Each row is a point on a landscape with many peaks, with its height.
A climber steps from a point to the highest of its 2 nearest points, and stops where none of them is higher. Distance is the straight distance between rows; heights are no part of it.
z96: -11 2 -13 8 -11 6 -13 -7 13 25 4 9 5 2 -8 16 -4 4 12 0 12  height 3.40
z556: 0 -27 -14 1 -8 13 -1 3 6 4 -1 -7 10 5 10 18 3 2 -14 17 17  height 0.84
z212: 1 -6 -13 -23 -10 -9 -16 9 -6 2 16 -9 -5 20 -1 -2 -6 -2 -2 -6 -5  height 5.15
z499: -17 3 1 -16 1 -4 -4 29 -10 -16 5 1 -5 9 6 -15 -38 3 2 -5 -5  height 4.80
z360: -1 -19 -17 6 -4 11 8 13 12 20 -6 -6 8 12 -4 11 -2 5 -6 2 8  height 0.60
z292: -17 -1 -7 0 -10 -7 -13 12 -22 -31 -9 4 11 -13 -3 13 -18 -31 7 2 -3  height 4.57
z799: -2 -11 -11 -18 -5 -14 -20 15 -18 -1 10 -15 -10 20 6 -4 -13 6 -5 6 -3  height 4.70
z106: 8 -3 -14 -3 5 -8 -10 5 14 0 13 1 9 28 -7 10 4 2 -16 2 -12  height 3.08
z620: 11 12 8 2 9 -5 11 -6 2 -6 2 4 5 4 -3 -2 17 0 -11 -2 -17  height 2.95
z765: 9 -12 -2 -14 -13 3 -7 -13 5 18 20 -10 -1 3 8 2 11 2 -6 -8 9  height 4.81
z891: -7 11 12 1 16 9 32 11 0 -7 -1 20 -1 -4 3 -21 -22 1 -3 -11 -18  height 5.08
z865: -23 7 -3 5 -7 -1 -5 7 -19 -30 -18 12 8 -21 -3 6 -19 -21 15 2 -1  height 4.60
z445: 5 17 6 15 10 3 4 -10 26 16 -6 11 0 7 -2 -10 13 16 0 2 -11  height 6.13
z836: -1 20 8 17 10 -1 5 -3 8 5 -15 11 1 -11 -2 -5 4 17 13 5 5  height 6.26
z473: -18 17 4 12 0 -1 11 10 -3 -8 -14 20 8 -15 -2 -3 -24 -1 18 0 -2  height 4.74
z132: -12 17 -10 16 2 -1 -14 8 8 -1 -3 11 11 5 -6 14 -3 8 5 7 7  height 3.78
z904: -4 5 -7 -1 3 2 -20 2 21 7 9 -2 -5 15 -2 2 6 16 5 -2 9  height 2.71
z115: 10 2 17 0 9 -2 21 0 -16 -26 -25 0 -7 -22 5 -19 4 -6 1 2 -13  height 5.81
z232: -2 -13 0 8 -4 5 19 0 4 14 -12 -2 5 -1 0 -1 -1 2 4 0 5  height 0.54
z860: -5 -21 1 -1 -14 -4 12 -14 -5 11 7 -4 2 -6 -8 8 -1 -26 1 -15 -4  height 1.51
z124: 6 -4 16 -5 14 -2 28 8 -12 -20 -13 -4 -9 -8 14 -23 -10 -4 -1 5 -17  height 5.56
z479: 0 -26 -11 13 -3 7 26 10 3 15 -17 -1 12 3 -4 4 3 0 -5 5 3  height 0.56
z767: 0 -8 -13 6 -4 8 -4 -3 7 0 1 3 20 11 -2 20 8 -1 -14 13 11  height 1.15
z988: 2 -8 -5 -18 -16 2 -20 -14 7 17 29 -6 -2 -2 1 6 6 -7 4 -15 9  height 4.37
z567: 16 2 7 4 2 9 -3 -21 9 3 2 -7 -7 -11 6 1 23 12 -10 6 11  height 3.74
z784: 3 11 4 0 10 -9 1 7 0 -12 5 1 2 9 -3 -2 4 0 -3 3 -10  height 2.65
z808: 4 -10 -16 7 -8 7 -5 -7 19 7 8 3 19 16 -7 19 13 5 -24 7 -1  height 1.52
z217: 8 -7 -8 5 2 -1 2 -1 -5 -12 -12 -5 12 -2 8 7 11 2 -16 15 15  height 1.78
z617: -19 7 3 -7 -1 -5 -15 28 -18 -23 3 3 -3 -3 3 -7 -34 -8 10 1 1  height 4.56
z723: -7 11 -3 5 2 0 -14 -8 20 17 13 7 -8 9 -7 0 4 11 14 -9 4  height 2.39
z429: 13 1 16 -7 14 0 8 0 -3 2 -6 -15 -28 -11 13 -17 4 7 5 0 -3  height 2.09
z320: 5 -2 14 -1 4 0 27 -5 -7 -6 -3 -1 0 -4 0 -12 4 -11 -4 -11 -21  height 2.97
z389: 0 -20 -1 -3 -15 -3 8 -14 -11 -8 3 -6 5 -7 1 9 1 -24 -1 -4 3  height 1.57
z584: -7 -3 -6 -2 -6 -8 -9 6 -20 -23 -3 -1 5 -5 -4 15 -10 -20 -2 10 6  height 4.46
z718: -7 0 -8 0 -9 2 -14 -5 -3 4 15 3 7 -7 -4 18 -3 -16 3 -3 9  height 3.71
z391: 19 -16 1 -6 4 0 19 -1 1 10 2 -12 3 12 4 -6 14 1 -15 0 -11  height 2.38
z42: -8 -5 -7 16 -15 15 6 -11 26 28 -9 4 13 12 -9 13 3 18 -9 15 10  height 0.53
z307: 9 -12 0 4 -6 -3 9 -13 -12 -11 -7 -6 10 -12 7 9 12 -13 -10 5 8  height 1.65
z956: 3 -3 -12 -11 1 -8 -18 7 7 0 15 -3 -2 28 -5 -2 -1 4 -10 -6 -8  height 4.22
z247: -12 18 -1 9 2 -3 -7 1 0 -4 3 11 7 -3 -10 4 -5 -1 12 -3 0  height 4.02
z960: 6 -14 -13 -4 2 -2 -8 -3 22 8 13 -3 10 26 -3 10 15 7 -24 1 -7  height 2.16
z726: -15 12 -2 1 1 -4 -12 22 -14 -24 1 7 2 -5 -5 5 -21 -8 6 4 0  height 4.42
z553: -8 4 -7 -10 -16 1 -27 -8 2 15 23 -1 -3 -1 -7 11 -2 -9 9 -11 9  height 4.04
z324: 16 -19 6 -17 -4 7 10 -18 6 25 15 -12 -13 1 6 -10 16 -1 -6 -17 -7  height 5.46
z527: -11 -13 -1 -7 -11 2 1 0 -5 19 5 -5 -8 -5 1 -2 -11 -11 19 -19 8  height 6.21
z725: 13 5 8 4 17 7 9 6 7 4 -14 -5 -10 -2 9 -10 14 19 1 7 8  height 5.14
z750: 15 -16 3 -12 -13 2 0 -17 3 14 25 -8 -2 2 -2 3 15 -7 -14 -11 -7  height 5.21
z237: 15 0 0 1 10 2 10 -11 7 2 2 -3 6 6 5 2 19 4 -18 4 -4  height 2.64
z88: 1 6 9 -9 6 2 -4 2 4 5 6 -7 -13 4 1 -12 3 6 6 -15 -5  height 2.19
z198: -5 1 -19 0 2 1 -23 27 3 -10 1 2 2 15 3 13 -11 13 3 18 14  height 3.69
z161: -11 16 -1 4 10 -1 -8 23 -2 -16 -5 9 -4 -4 -2 0 -17 8 13 4 6  height 4.26
z912: -6 11 -9 -7 5 -7 -20 22 7 -13 8 6 -6 16 -3 0 -16 9 5 -2 1  height 4.54
z667: 0 9 5 0 -3 -1 -13 -15 -4 -5 14 1 3 -6 -3 8 5 -12 1 -3 10  height 3.37
z508: -7 16 -4 2 0 -6 -17 7 -21 -30 -10 4 2 -16 -10 4 -2 -4 1 9 15  height 4.18
z463: 1 -2 0 -4 4 -4 10 19 -2 -6 -2 -2 4 6 2 -3 -12 0 1 0 -11  height 2.40
z284: -15 20 5 9 -8 -8 -2 -12 -8 -6 1 13 9 -13 -11 4 1 -16 7 -6 -10  height 3.85
z742: -2 -25 -19 -8 -12 16 -7 11 4 16 -1 -9 6 12 5 11 -3 5 -6 9 18  height 0.69
z78: 18 1 6 -5 4 2 -14 -13 1 -7 11 -11 -12 -2 6 0 17 12 -12 8 16  height 4.12
z856: -1 16 13 14 10 1 15 -10 -2 -5 -25 11 0 -25 3 -14 8 11 10 2 -1  height 6.09
z182: 15 -13 11 -4 11 -4 9 -3 -8 -5 -8 -13 -14 -3 12 -12 3 4 0 7 6  height 2.04
z676: 0 -1 -4 1 -1 -8 -14 10 -17 -21 -6 -9 -1 -5 2 6 -9 -5 2 15 13  height 4.31
z303: 14 4 17 -8 8 0 2 -11 2 11 7 -11 -21 -4 7 -10 11 2 6 -11 -7  height 2.13
z206: -5 15 14 4 -7 -8 7 -29 -6 2 5 9 7 -12 -9 2 10 -16 3 -14 -11  height 3.68
z408: -4 -8 2 5 -8 -5 15 -9 -2 15 8 2 8 1 -8 2 0 -17 -2 -18 -15  height 1.47
z47: 18 3 19 -7 13 -3 20 -14 -6 -4 -6 -7 -9 -10 5 -12 15 -11 -9 -5 -24  height 3.09
z347: -1 -16 6 15 -11 8 24 -13 7 30 -17 4 1 -7 -3 1 -4 4 13 -2 5  height 0.52
z565: 14 14 23 -6 8 -6 5 -18 -2 -5 5 -4 -12 -8 1 -10 21 -11 -12 -7 -22  height 3.23
z590: 3 -6 -2 -9 -1 -12 -17 10 -18 -12 4 -11 -6 8 5 5 -14 -2 -1 7 9  height 4.33
z37: 5 11 5 6 1 1 -10 -16 6 1 6 4 1 -5 -1 3 14 4 0 1 6  height 3.39
z485: -12 -3 -4 -5 -10 3 -11 6 1 10 6 -1 -8 -1 0 -1 -9 -6 20 -5 12  height 6.06
z581: 16 -6 -1 3 2 6 5 -7 -12 -17 -17 -7 1 -11 6 1 15 8 -14 22 18  height 1.90
z905: 9 21 11 11 9 1 15 -16 16 15 -15 15 7 -1 -7 -6 19 12 -1 4 -18  height 5.79
z701: 13 17 8 12 19 3 13 1 7 -7 -20 3 -2 -9 3 -12 16 19 -7 8 -8  height 5.32
z586: -10 11 -11 4 10 -2 -20 28 -5 -18 -5 -1 -5 2 2 4 -16 13 6 14 15  height 4.10
z698: -14 4 -15 14 -3 9 -12 8 13 13 0 11 8 7 -7 17 -6 10 11 7 11  height 3.56
z145: -6 4 -10 -14 -6 1 -26 10 -8 1 8 -7 -12 3 0 2 -7 0 16 -7 13  height 5.83
z578: 4 -20 -3 -9 3 -3 23 16 -12 -2 -5 -9 2 11 3 -7 -11 -8 -6 0 -10  height 2.28
z491: 1 0 -6 -17 -7 -5 -34 -2 -8 -2 17 -15 -18 10 1 1 -1 5 3 -2 16  height 5.36
z923: -13 8 -6 -15 2 -4 -15 28 0 -9 16 5 -4 15 -2 -11 -29 3 4 -8 -10  height 5.35
z138: 0 5 -15 0 3 1 -23 13 11 -4 3 1 -5 16 0 6 -4 14 2 7 13  height 3.19
z373: 2 -11 3 -14 -8 4 0 -10 -2 17 13 -12 -10 -1 2 -7 1 -11 11 -21 1  height 6.39
z564: -23 8 1 8 -5 -2 3 10 -10 -14 -11 16 13 -14 -8 7 -18 -19 16 -1 -5  height 4.65
z392: -15 9 7 8 5 3 21 12 2 -3 -4 20 5 -8 -1 -12 -25 3 10 -5 -12  height 4.88
z306: -10 -2 -6 8 -14 4 -7 -14 6 13 6 3 13 -7 -4 17 3 -6 7 4 12  height 3.47
z869: -2 -18 9 14 -12 1 27 -19 2 16 -15 6 3 -17 -2 -1 3 -12 11 -4 -4  height 0.51
z125: -1 5 19 9 8 -2 19 -7 -10 -16 -25 6 -4 -28 5 -15 2 -3 11 -1 -3  height 5.97
z108: 9 20 5 9 11 1 14 -9 4 -3 -21 19 12 -9 -2 -4 21 18 -13 4 -17  height 5.53
z428: -12 -17 -11 15 -11 20 13 7 20 32 -11 -1 8 12 -5 7 -4 17 -2 6 6  height 0.57
z631: 4 15 18 -2 0 -8 1 -25 -2 -3 12 6 2 -9 -9 -5 19 -20 -11 -14 -19  height 3.46
z980: -2 10 5 -3 -3 3 -14 -6 8 17 11 -1 -10 1 -1 -8 5 4 13 -14 -3  height 2.25
z222: -3 15 4 14 10 7 4 2 21 10 -9 15 2 5 -2 -5 3 22 8 3 1  height 6.58
z962: 14 -21 -2 -5 3 -8 26 6 -9 -1 -2 -6 7 13 2 0 1 -10 -18 3 -20  height 2.26
z162: 12 -2 -4 -14 -2 -4 -23 -5 -5 -6 12 -17 -13 7 4 -1 6 5 -7 7 11  height 4.76
z828: 22 -8 6 0 12 -6 7 -8 -17 -13 -13 -18 -14 -9 9 -8 10 9 -13 18 10  height 1.97
z457: 2 -3 14 -6 15 4 25 13 -2 -4 -3 2 -11 -2 10 -24 -17 1 -1 -9 -19  height 5.30

For each start below, name the point where the climber stops.
z198 => z923
z217 => z923
z320 => z247
z37 => z373
z347 => z212
z725 => z222
z428 => z212
z584 => z222
z869 => z212
